Each row is a point on a tangle of strands that fork, close into loops and nearly touch. The rows are in no order.
Two points are linked if the straight distance between their rows is under 38.7. Some points are linked to none.
K_285: [-16  -5   0  20  19 -12   8  12  -7  -9  -6   7   7  -7  27  11   8  -4
  11   8  10  19  -2 -14   1   5  -8  -4   3   7   5]
K_535: [-48 -10 -14  10   1   0   8  -8  -4 -25 -12   6 -28 -13  20  -4  23   4
  14 -15 -17  12   1  21  28 -26  -9   7 -14  26  11]
K_692: [-20  -5  -1  12  17  -9   4   5  -7 -12 -10  -1   3  -5  16   2  10  -2
   8  -3  -2  20   6  -8   5  -2  -7   4  -6   5   2]
K_695: [  0 -10  -4  34   1 -36  12  37 -18 -11 -14  11  19  -7  13  40 -12 -27
  13  15  28   2  -1 -24 -25  15   7  -4  16 -16 -12]
K_130: [-49  -9 -14   4   1  -8   6  -3  -8 -24 -23  -5 -20 -17   8  10  15  -1
  15 -32 -22   7  16  14  12 -15   1  15 -16  13   5]
K_533: [-15   4   2  -7  -6  14   0 -23   1 -11   5   1 -16   2   3 -32   7  17
   0  -2 -22   5   0  26  26 -25  -2   5 -10  21   5]
K_434: [-31   2   0  -2 -14  25   1 -33  -2 -18   6   7 -33   3  -4 -29   8  17
   7  -9 -27  -2 -11  45  38 -50   6   4  -6  34   7]
K_722: [ 35   1  10  -2   4  -5  -5   7 -10  16   8 -13  28   4 -14   4 -19  -6
 -13   3  14   0  13 -15 -42  21  11   0   5 -30 -20]
K_542: [  6  -4   1  18  12  -9   7  21   0   1  -2  12  11  -4  21  13   0  -2
  11  17  24   8  -5 -21 -12  13  -5 -17  12   2   7]
K_10: [  1  -1   3   4  12 -14  -2   7 -14  -3  -6 -13  21   1  -3   7  -5 -10
  -2  -7   3  13  12 -10 -21  12   4  12  -2 -18 -14]
K_221: [ 42  -8  -8   9  -1 -12   2  27  27  11   6  30  10  -8  -5  16 -11 -12
   3  28  35 -16 -10 -28 -17  28   4 -33  19 -11  10]
K_526: [  9 -13  -9  35  -2 -31  19  44   3  -4  -7  28   9 -17  26  35  -7 -18
  18  32  34  -4 -10 -29 -14  16  -1 -22  22  -2   5]
K_452: [ 17   1   7  -1   9  -7  -4   4 -15   6   0 -19  25   3  -9   4 -12  -9
 -10  -4   6   6  14 -10 -32  15   7  10   1 -25 -19]
K_926: [ -3  -2  -2  18   9 -28   2  23 -23  -7 -14  -7  20   0   1  34  -8 -26
   4   1  16   8   5 -17 -32  16  11   9   7 -23 -17]
K_709: [-29  -7 -10   5  10 -10   4  -1  -9 -16 -14  -8   0  -8   7   3  10  -5
   8 -18 -13  17  15   2   5  -4  -2  13 -12   4   0]
K_653: [ 37  -8  -4  18  -6 -24   8  35   4   8   2  20  17  -8  -2  22 -21 -15
   7  23  30 -16   1 -27 -30  27  10 -21  19 -19  -5]
K_349: [-27   2  -5  -5 -18  28  -3 -37   0 -16  -1  -5 -18  -5 -27 -25   5  18
   6 -20 -31  -7   5  47  18 -43  17  10 -10  24   0]
K_910: [-34  -3 -12  -1 -10  12   0 -21  -2 -21  -9  -8 -16 -11 -11 -14   9   8
   9 -25 -29   1  12  33  17 -29   7  13 -16  17   2]
K_583: [-36   1  -3  -1 -11  17   3 -25  -2 -18   4  10 -34   2   9 -26  12  13
   8  -4 -24   3 -13  35  41 -43  -6   4  -8  33  10]
K_637: [ 11  16  17 -24  -1  28  -4 -24  14  20  15   6 -21  24  11 -26   9  25
  -9  15  -5  -9 -21   2  44  -9 -20 -12   2  19  23]
K_620: [ 58 -13 -11   9 -15 -22   1  34  25  14   7  27  11  -8 -20  20 -23 -20
  -4  27  29 -28  -1 -33 -30  38  12 -27  19 -30  -5]
K_539: [-51  -5 -15   1  -8  -3   9  -4 -10 -23 -26 -14 -20 -18   0  14   9   2
  17 -41 -28   1  21  22   6 -15   7  16 -19  10   5]
K_772: [-49  -5 -16   1 -15   6   6 -17  -5 -23 -20 -11 -22 -16 -10   2   9   8
  14 -40 -30  -5  18  34  11 -28  12  13 -18  16   6]
K_781: [-22   1  -5  -3 -11  18  -1 -27   1 -14  -1  -5 -14  -4 -11 -30   6  16
   1 -12 -28   3   6  36  19 -30   7  10 -13  19   1]
K_236: [-13   1  -1  -8   5 -11  -6   0 -14  -5 -15 -28  11  -2 -12  11  -1 -14
  -8 -25 -14   9  17   4 -23   7   9  26 -11 -16 -19]
K_917: [ 35   4  16 -20   1   7 -11 -12  -7  23  14 -30  28   4 -27 -18 -15   4
 -34 -12  -7   2  22   1 -37  13   9  19  -6 -29 -26]
K_573: [ -1  -7   0  29  12 -17  11  27  -2  -4  -4  19  10 -10  28  21   0  -7
  15  21  28   8  -8 -24 -11  12  -5 -16  16   3   7]
K_355: [  8 -10  -5  30   4 -25  15  38   0  -4  -5  23  13 -10  20  29  -9 -14
  17  26  33  -1  -6 -27 -16  15   0 -17  19  -4   4]
K_887: [-33  -3  -9  -3   2  -9   1  -1 -10 -17 -21 -19  -5 -11  -3   9   6  -6
   8 -31 -22   6  21  10  -3  -3   4  22 -14  -2  -5]
K_50: [-15  12  13 -14 -11  23   4 -24   3   2  15  11 -39  16  18 -30   6  20
   3  11 -21  -5 -21  24  53 -36 -21  -3  -2  32  17]
K_48: [-46  -5 -11   6  -5   9   6 -16  -4 -24  -4   9 -33  -8  15 -12  18   8
  12 -10 -21   8  -6  31  35 -33  -7   6 -13  32  10]
K_340: [ 45   1  14 -11   3   3 -10   0  -3  25  14 -16  30   4 -20  -3 -19   2
 -21   0  14  -4  15 -15 -44  25  11   0   4 -32 -21]
K_426: [ 44   3  15 -15   2   9 -11  -9  -1  29  17 -22  29   5 -22 -12 -19   6
 -24  -3   7  -2  19  -9 -41  22  10   5  -1 -31 -21]
K_885: [ -7   6   0 -21 -11  -1 -10 -11 -12   1 -10 -38  10  -5 -28  -4  -3  -7
 -21 -34 -28  -1  22  21 -26   0  15  34 -18 -16 -24]
K_829: [ 11   4   5 -20  -7   2 -11 -13  -8   9   0 -35  19  -2 -27 -11  -6  -5
 -26 -26 -21   2  22  14 -27   2  12  35 -15 -20 -27]
K_782: [  3  13  11 -15  -1  20  -2 -20   9   9  12   5 -19  16  19 -28   8  22
  -6  15  -7   0 -14   5  33  -9 -18  -9  -2  19  18]
K_279: [ 34  10   8 -24   6  36 -23 -10  33  30  32  17  -4  28  -9  -4  11  11
 -11  19  24 -12 -41 -16  36  15 -25 -27  14   9  22]
K_100: [  4  -4   4  12  13 -11   3  12 -10  -1  -4  -3  21  -4   6   9  -5  -6
   4   3  12  12   9 -16 -19  11   2   0   4 -12  -9]
K_704: [  1  -7  -3  25   7 -30   9  28 -17  -7 -10   4  21  -5  10  31 -10 -22
  11  10  23   7   2 -21 -26  13   6   0  13 -17 -10]
K_389: [ 28   9   3 -17   8  27 -16  -2  31  24  23  19  -4  20   1  -1  11   9
  -6  21  27 -13 -36 -18  25  17 -19 -30  14  11  24]
K_67: [  7  -2   3  15  14 -11   5  13  -5   2  -2   5  19  -2  10   8  -6  -2
   7  12  19   9   4 -21 -15  13  -1 -10   8  -6   1]
K_730: [ 25 -10  -6  28  -8 -33  15  44  -6  -1  -6  19  18  -7   8  32 -21 -22
  12  23  29 -10  -2 -29 -29  23  11 -14  19 -22  -7]
K_680: [-30   5   3  -5  -9  19   3 -23  -3 -10  10  13 -37   7  19 -27  12  17
   5   3 -20   3 -18  30  46 -40 -15   0  -5  33   9]
K_409: [-23   2  -5  -9  -2  -8  -4  -4 -12 -10 -16 -26   3  -8 -13   5   3 -10
  -3 -30 -22   5  21  10 -14   3   8  27 -15 -10 -13]
K_719: [-25  -3  -5   8  14 -23   1  10 -16 -15 -21 -14   6  -6   5  22   5 -16
   7 -17  -6  16  14  -8 -13   7   3  17  -6  -8 -10]
K_124: [ 27  15  17 -34  -2  40 -17 -28  29  35  26   7 -18  36  -8 -20  10  25
 -13  17   3 -15 -32  -6  57  -5 -25 -15   6  13  24]
K_138: [ -6  13  11 -14  -6  18   1 -22   4   4  12   6 -27  16  16 -32   8  22
  -3  12 -17   0 -16  17  40 -22 -17  -4  -3  25  15]
K_318: [ -2   1   0  -6   7 -18  -9   5 -19  -3 -13 -29  18   1 -11  20  -3 -21
 -12 -18  -4   7  13  -1 -39  16  13  26  -6 -27 -24]
K_543: [ 30  -2   5   6   6  -6   0  15   0  11   6   5  24  -1  -3   7 -14  -2
   0  11  24  -4   7 -20 -31  23   6 -14  10 -19  -7]
K_244: [ 16  13  11 -19   8  28  -9  -9  22  23  19  13 -13  21  12  -5  11  17
  -6  21  15  -9 -32 -12  32   8 -27 -25  10  16  27]
K_951: [ 33  12  14 -31   3  42 -23 -20  32  35  31  13  -8  36 -14 -13  10  20
 -12  17  13 -15 -40 -13  52   5 -25 -19   9   8  22]
K_276: [ 25   4  13 -18   0   6 -13 -12  -9  17   9 -34  24   3 -25 -16 -10   1
 -30 -17 -14   2  21   7 -31   8   9  26 -13 -24 -27]
K_993: [ -3   9   3 -10  -1  16   1 -24   4  -3   8  -2 -10   6   4 -37   5  19
  -6   4 -19   7   1  18  22 -18  -3   1  -9  14   6]
K_450: [-29   3  -2  -3 -15  29   0 -39  -1 -16   6   1 -29   2 -16 -30   4  19
   5 -12 -27  -6  -7  50  30 -50  13   5  -7  29   3]
K_184: [-53 -10 -18  11   4  -5   9  -4  -7 -27 -18   3 -25 -19  19   8  22  -1
  16 -23 -19  13   5  16  22 -22  -8  10 -17  21  11]
K_218: [ 17  16  15 -25   3  32 -11 -20  21  25  19   8 -18  27   6 -20  11  22
 -10  16   3 -11 -27  -5  43   0 -22 -17   6  15  25]
K_28: [  6  13   7 -14   1  17  -1 -21   8   7  10   0  -9  10   9 -33   5  22
  -9  12 -10   5  -4   8  21  -8  -8  -7  -6  13  11]
K_301: [ 41 -11 -12  14  -8 -19   9  39  29  10   3  36   6 -14   1  23  -9 -18
   5  35  35 -19 -15 -31 -11  29   1 -33  21  -9  12]
K_255: [ 47  -7  -6   8  -5 -17   4  30  17  12   6  22  16  -7 -12  15 -19 -12
   3  22  32 -20  -2 -29 -32  29  11 -25  18 -21   0]
K_313: [-17   4  -3 -17 -11  -5  -5  -9 -11  -6 -15 -33   3  -8 -21   4  -1  -9
 -10 -39 -29  -2  22  20 -21  -2  14  33 -18 -10 -16]
K_237: [ 36 -14 -13  22 -11 -28  15  47  19   5  -2  35   6 -14   5  27 -14 -20
   9  36  32 -20 -10 -33 -17  28   5 -29  21 -11   7]
K_267: [ -4   0   2   7  10 -23  -4  13 -20  -5 -15 -19  21   2  -5  24  -6 -22
  -3 -10   5  11  10 -12 -34  15   9  16   0 -24 -21]

How many points has the smallest loop of links through each point below? Write 0 if it is on no loop.
K_910: 12
K_722: 14
K_218: 6
K_704: 0

A piece is two or more points that can be reached from each other along the links. Count, over all rows, the pieces, the separate loops (a circle has one, a figure eight two, a Y none), the forks (points with three links) and the tips (points with one).
pieces: 3
loops: 4
forks: 8
tips: 6
